Each scene shows the same named points in several views. A view is turned or mirrored, shifted and resized as a whole, has a little noise and may leave points out.

Scene 1
View 1
<50>: [ -4   3  -3   3 -13  -1  -9 -20  -8  16  -9  10   8 -20 -10 -21 -13   4
 -17   1]
<235>: [ -4   3  -3   4  -9  -2  -5 -19  -4  20  -8  14   9 -18  -9 -19 -13  -1
 -17  -1]
<32>: [ 10   2   4  13 -16   2  -4   1   3  -4   0  -9   2   3  -3  -6   3   3
 -18 -13]
<178>: [  8  -1   8  15  -4 -14   0   8  12  10  -3   7  -4 -12  -3  -1   2 -10
 -21 -10]
<70>: [  5   4   1  10 -16   4  -6  -8  -2   2  -3  -5   5  -2  -5 -11  -2   5
 -17  -9]
<115>: [ -2   4  -3   4  -8   2   0 -20  -2  18  -4  13   9  -8  -8 -17 -10  -3
 -16  -6]
<246>: [-12   6 -10  -5 -15  10  -9 -39 -17  24 -10  16  17 -19 -13 -31 -22   8
 -14   5]
<193>: [ -3  -1   2   7   0 -14  -1 -10   5  27  -9  24   3 -27  -9 -13 -11 -13
 -19   0]
<153>: [  5   1   4  12  -5  -5   4  -3   9  13   0   9   2  -3  -3  -6  -1 -11
 -19 -12]
<144>: [  4   1   4  11  -8  -7  -2  -2   5  11  -4   7   1 -11  -5  -7  -2  -5
 -19  -8]
<155>: [  4   4   0   8 -19   4 -11 -10  -6   1  -5  -6   5  -8  -6 -15  -5  10
 -17  -5]
<120>: [  4   4   0   8 -18   5  -8 -11  -5   3  -4  -4   5  -5  -6 -14  -5   7
 -17  -6]
<35>: [  9   3   4  13 -22   1 -15   1  -3 -10  -5 -16   0  -7  -4  -9   1  13
 -18  -7]
<205>: [  3   5  -1   7 -21   8 -11 -12  -8  -1  -4  -8   7  -4  -6 -16  -5  12
 -16  -6]
<45>: [  4   0   4  11  -6 -10  -2  -2   6  13  -5   9   0 -16  -5  -8  -4  -7
 -19  -6]
<31>: [  4   2   3  11 -12  -4  -6  -4   2   7  -5   1   2 -11  -5 -10  -3   0
 -18  -7]
View 2
<35>: [ 11   4  12 -11  -5   2 -24   7  -3  -8  -8  -9   5   1  11   4  -5   0
   5 -15]
<120>: [ 12   1  12   0  -1   6 -23  14  -6 -14   1   3   5  -6   6   3  -9   4
   3  -7]
<70>: [ 11   1  11  -1  -1   3 -21  14  -4 -14   2   0   5  -5   4   2  -7   4
   2 -10]
<155>: [ 13   2  13  -1  -2   8 -25  12  -8 -12  -2   2   6  -5   9   4 -10   3
   4  -7]
<50>: [ 18  -4  13  14   3  19 -24  14 -12 -11  -2  13   9 -13   4   8 -15  10
   0   7]
<193>: [ 16 -13   6  22   8  20 -11  15  -5  -1  -3   9  14 -18 -11   8  -9  18
  -9   9]
<246>: [ 22  -2  18  22   4  26 -32  20 -21 -22   7  28   8 -19  10   8 -24  11
   5  15]
<45>: [ 12  -8   5   9   4   9 -11  12   0  -2  -4  -1  11 -10  -8   6  -4  12
  -7  -2]
<31>: [ 12  -3   9   1   0   7 -17  11  -2  -5  -5  -3   8  -6   0   5  -5   7
  -2  -7]
<205>: [ 13   4  15  -3  -3   6 -27  13  -8 -17   0   3   4  -4  11   3 -11   2
   6  -8]
<153>: [  8  -8   4   8   4   2  -8  18   3  -8   3  -1   8 -10 -13   1  -2  11
  -8  -7]
<32>: [  7   1   9  -7  -2  -4 -17  13   2 -12   0  -8   4  -1   1   0  -2   3
   0 -17]
<235>: [ 16  -6  11  16   5  18 -20  16  -9 -11   1  13  10 -15  -1   7 -13  12
  -2   6]
<115>: [ 14  -6  10  14   4  11 -17  20  -7 -16   7  12   8 -14  -4   3 -12  11
  -2   2]
<144>: [ 10  -7   6   6   3   7 -12  13   0  -5  -2  -2   9  -9  -7   4  -4  10
  -6  -5]
View 3
<235>: [ 13   6   9 -10  -3  -2  -2   0   0   1  -2  -9 -10  13   0   3   6  -5
   2  -9]
<32>: [ -2   5  -4   1  -1 -14 -12  -7   2   0   2  -1   1  -3   5 -13   9  -2
   4  -4]
<193>: [ 12   5   3 -10  -5  -4   2   2   7  -4  -1  -1 -13  29  -2   0   4  -7
  -3  -5]
<31>: [ 3  5  0 -3 -4 -9 -8 -4  4  1  0 -3 -5  8  3 -8  8 -5  0 -6]
<155>: [  4   4   4  -4  -3  -7 -10  -5  -1   5  -1  -9  -4  -2   5  -5  10  -4
   2  -9]
<246>: [ 23   7  18 -15   1   5   1   4  -8   2  -4 -20 -12   7   0  13   5  -6
   6 -14]
<50>: [ 12   5   9 -10  -4  -2  -3   0  -1   3  -3 -11 -10  11   1   3   7  -6
   1 -10]
<178>: [ -2   4  -6  -1  -5 -14  -7  -5  10  -3   1   6  -5  19   1 -13   7  -5
  -3  -1]
<144>: [  4   5  -1  -4  -3 -10  -6  -4   6  -2   1   1  -6  13   1  -8   7  -4
   0  -4]
<35>: [ -4   3   0   0  -6 -11 -15  -9   2   8  -2  -7   0  -7   7 -12  13  -5
  -1  -8]
<205>: [  4   5   5  -3  -2  -7 -11  -5  -3   5  -1 -10  -2  -7   5  -5  10  -4
   4  -9]
<70>: [  3   6   1  -3  -1 -10  -9  -5   0   1   1  -5  -2  -1   4  -7   9  -3
   4  -7]
<45>: [ 4  5 -1 -5 -5 -9 -5 -3  7 -2  0  1 -7 18  1 -8  7 -5 -1 -4]
View 4
<178>: [-12  -3 -12   5 -15  14 -10   7 -18  -1  -7   3   1  -4   1  -8  -8 -15
   1  11]
<70>: [-10 -10 -17   7   1   0  -1 -12  -7  -3  -1   5   2   3   3 -17  -9   2
  -5  -6]
<35>: [-23  -9 -20  12   5  -1   1 -23  -3 -13  -1   5  10  -5   1 -13  -3  -4
  -5   0]
<153>: [ -5  -4 -13   3 -13   8  -9   7 -18   5  -6   6  -3   2   1 -15 -12  -5
   0   2]
<144>: [ -8  -8 -11   4 -10  11  -7   1 -13  -1  -3   2  -1   3   4 -11 -10  -8
  -3   2]
<155>: [-11 -14 -14   6   4   2   1 -18  -2  -8   2   2   2   5   7 -14  -8   1
  -8  -7]
<50>: [  2 -21  -3  -1  -2  13  -1  -8   0  -5   6  -5  -5  19  16  -7 -13  -3
 -12 -11]
<45>: [ -6  -8  -9   3 -12  14  -8   4 -12  -2  -3   0  -2   4   6  -8 -10 -11
  -3   4]
<193>: [  6 -15   1  -5 -17  24 -10  12 -10   1   1  -7  -9  16  15  -2 -15 -14
  -6   1]
<235>: [  4 -19  -3  -2  -5  14  -4  -2  -4  -1   4  -4  -7  18  14  -8 -15  -2
 -10 -10]
<115>: [  5 -15  -7  -1  -5   8  -4  -1  -7   3   2   1  -8  16  10 -14 -16   2
  -7 -11]
<246>: [ 13 -30   2  -6   5  11   2 -12   7  -2  12  -8 -12  33  24 -10 -19   9
 -17 -26]
<120>: [ -9 -13 -15   6   2   1   0 -15  -5  -5   1   3   1   6   6 -15  -9   2
  -7  -8]
<205>: [-11 -14 -16   8   7  -2   2 -21  -1  -7   2   4   3   6   6 -16  -8   4
  -8 -10]
<32>: [-16  -3 -21  10  -1  -3  -3 -11 -12  -3  -6  10   5  -6  -3 -19  -7  -1
  -1   0]

Which points are out of place in each view (at most two, in the order of its rows)? Write - if all are in place.
view 1 => -
view 2 => <193>, <31>
view 3 => <235>
view 4 => -

Scene 2
View 1
<152>: [  6  -2 -16   9   3   7   7   2   0  -3   5  -6   3  -9  -4   2   5  -9
   8   1]
<192>: [ 14  15  -9   9  19  -2   4  -1   2  -4  12  -3  13 -15 -16   3   8  -2
  10 -18]
<87>: [  2  -4 -19   6  -3  10  12   1   2  -5   5  -7   4  -3   2   2   2 -15
   2   4]
<17>: [  2   7 -12   2  -4   3  21  -1   9  -5  18  -3   7  10   3   4  -2 -25
 -13  -1]
<139>: [  7  -9 -22  12   8  13  -2   4  -6  -4  -6 -10   3 -23  -9   1   9   4
  24   1]
<127>: [  5   6 -19   2   6  11  15  -4   5  -9   9  -8  17  -7  -3   3   4 -12
   7  -9]
<47>: [ 10   8 -11   9   9   1   8   0   2  -3  11  -3   7  -7  -8   3   5 -10
   4  -7]
<204>: [  4  -9 -26   7   4  18   5   1  -3  -7  -4 -12   8 -18  -3   1   7  -3
  21   1]
<80>: [  7   0 -17   9   6   7   6   2  -1  -4   4  -7   5 -12  -6   2   6  -6
  11  -3]
<216>: [  6  -4 -11  12  -2   2   7   5   0   1   7  -3  -5  -2  -3   2   3 -14
  -1   7]
<16>: [  7   3 -11   9   3   2  10   2   2  -2  11  -3   2  -3  -4   3   3 -14
  -1  -1]
<148>: [ 14   4  -4  18  10  -7  -2   6  -3   4   9   0  -6 -11 -14   2   7  -4
   5  -1]
View 2
<127>: [ -6 -24   5  14  -5  -2   8  -9  -1  21 -10   9  -5   0   0   0   8  13
   0 -18]
<148>: [ -3  -5  -1  16 -12  11   7 -15   6  26  -7 -13   2   3  -8   5 -16  14
  -8 -18]
<16>: [ -5 -12   1  22 -10   2   9 -11   2  20  -3   2  -5   2  -8   2  -2  10
  -6 -23]
<139>: [  0  -5   3  -2  -8  10   8  -9   1  24 -13   0   0  -9   5   9  -8  -2
   5  -1]
<17>: [ -8 -19   1  34 -10  -7  11 -11   0  15   5  11 -11   5 -11  -3   9  13
  -9 -35]
<87>: [ -5 -11   2  21 -10  -2  11  -8  -1  16   0  13  -9  -4  -4   2   5  -1
  -2 -21]
<216>: [ -4  -3  -1  24 -13   4  10 -12   2  18   2   2  -6  -1  -9   4  -6   3
  -6 -23]
<47>: [ -5 -17   2  17  -9   3   8 -12   2  23  -8  -2  -2   3  -5   2  -3  16
  -5 -20]
<192>: [ -5 -25   4   8  -6   7   4 -14   4  28 -18  -9   4   6  -2   1  -5  27
  -4 -15]
<204>: [ -2  -9   4   2  -7   4   9  -7  -2  21 -11   8  -4 -10   6   7   1  -4
   6  -4]
<80>: [ -3 -12   3  11  -9   5   8 -10   1  23  -9   1  -2  -2  -1   4  -3   7
  -1 -13]
<152>: [ -3  -9   2  15 -10   3   9 -10   1  21  -5   3  -4  -3  -3   4  -3   4
  -2 -16]
View 3
<152>: [ 9 -1 -7  4  2  3 -5  5 -3  4 -4  7 -2  5 -3  3  4  3 -4  2]
<47>: [  5   0  -7  -1   6   0 -11   7  -5   6  -3   3  -2  10  -4   0   1   0
  -2   3]
<87>: [11  1 -7  8  4  6 -5  4 -4  2 -2  8 -7  0 -1  0  4  4  0  5]
<80>: [ 7 -2 -8  3  3  2 -5  7 -3  6 -3  5  1  8 -3  4  4  4 -5  2]
<148>: [  3  -3  -6  -4  -1  -4 -13   2  -3   7 -10  10   1  13  -6   4  -2  -4
  -8  -4]
<17>: [  9   6  -5   3  11   5 -15   2  -9   0   0   6 -17  -2  -2  -9  -1  -2
   8   9]
<127>: [ 8  2 -8  3 10  4 -5 11 -5  6  3 -2 -3  6 -3 -1  5  6  1  7]
<139>: [  8  -6 -10   6  -3   3   4   9   1   8  -5   7   9  10  -3  12   8   9
 -11  -2]
<16>: [  7   1  -7   1   4   1 -11   3  -5   3  -4   7  -7   5  -3  -1   1   0
  -1   3]
View 4
<148>: [ -3   7   5 -18   3   8  -2   7   8   9   7   5  11 -16   3 -17  -1   8
  -4   2]
<204>: [  0   9  -2  -7  -3   3  -9  -2  -2   1   2  -3   5   8   5 -14  -8 -12
  -2  17]
<17>: [ 18   4   9 -15  -6  14   9  10  11   4  -2  -1   0  -3 -24   5  -1   8
  -6   9]
<139>: [ -6  10  -2  -9  -1   2 -12  -3  -1   3   5  -1   9   2  12 -21  -8 -10
  -2  13]
<80>: [  2   9   3 -12  -1   5  -4   4   4   4   1   0   8  -2   0 -12  -5  -2
  -2  11]
<216>: [  5   2   2 -15  -6  13   2   2   8   6   9   2   2  -7 -10 -11  -4   4
 -11   6]
<152>: [  4   6   2 -12  -3   8  -3   3   4   4   3   0   5  -2  -4 -11  -5  -2
  -5  10]
<192>: [  0  15  11 -15   9   1  -3  15   5   6  -9   0  16 -11   5  -9   0   5
   8  10]
<127>: [ 10  11   7 -10   0   5  -1   9   3   1  -8  -4   7   3  -7  -2  -4  -2
   3  16]
<87>: [  9   4   2 -11  -7  10   1   2   5   3   3  -2   1   3 -11  -6  -5  -2
  -7  12]
<16>: [  7   6   6 -15  -2  10   2   7   8   6   3   1   5  -7  -9  -7  -2   5
  -5   8]
<47>: [  4   9   8 -14   2   7   0   9   7   5  -2   1   9  -8  -4  -7  -2   4
   0   9]

Which points are out of place in each view (at most two, in the order of its rows)? Write - if all are in place.
view 1 => -
view 2 => <87>
view 3 => -
view 4 => -
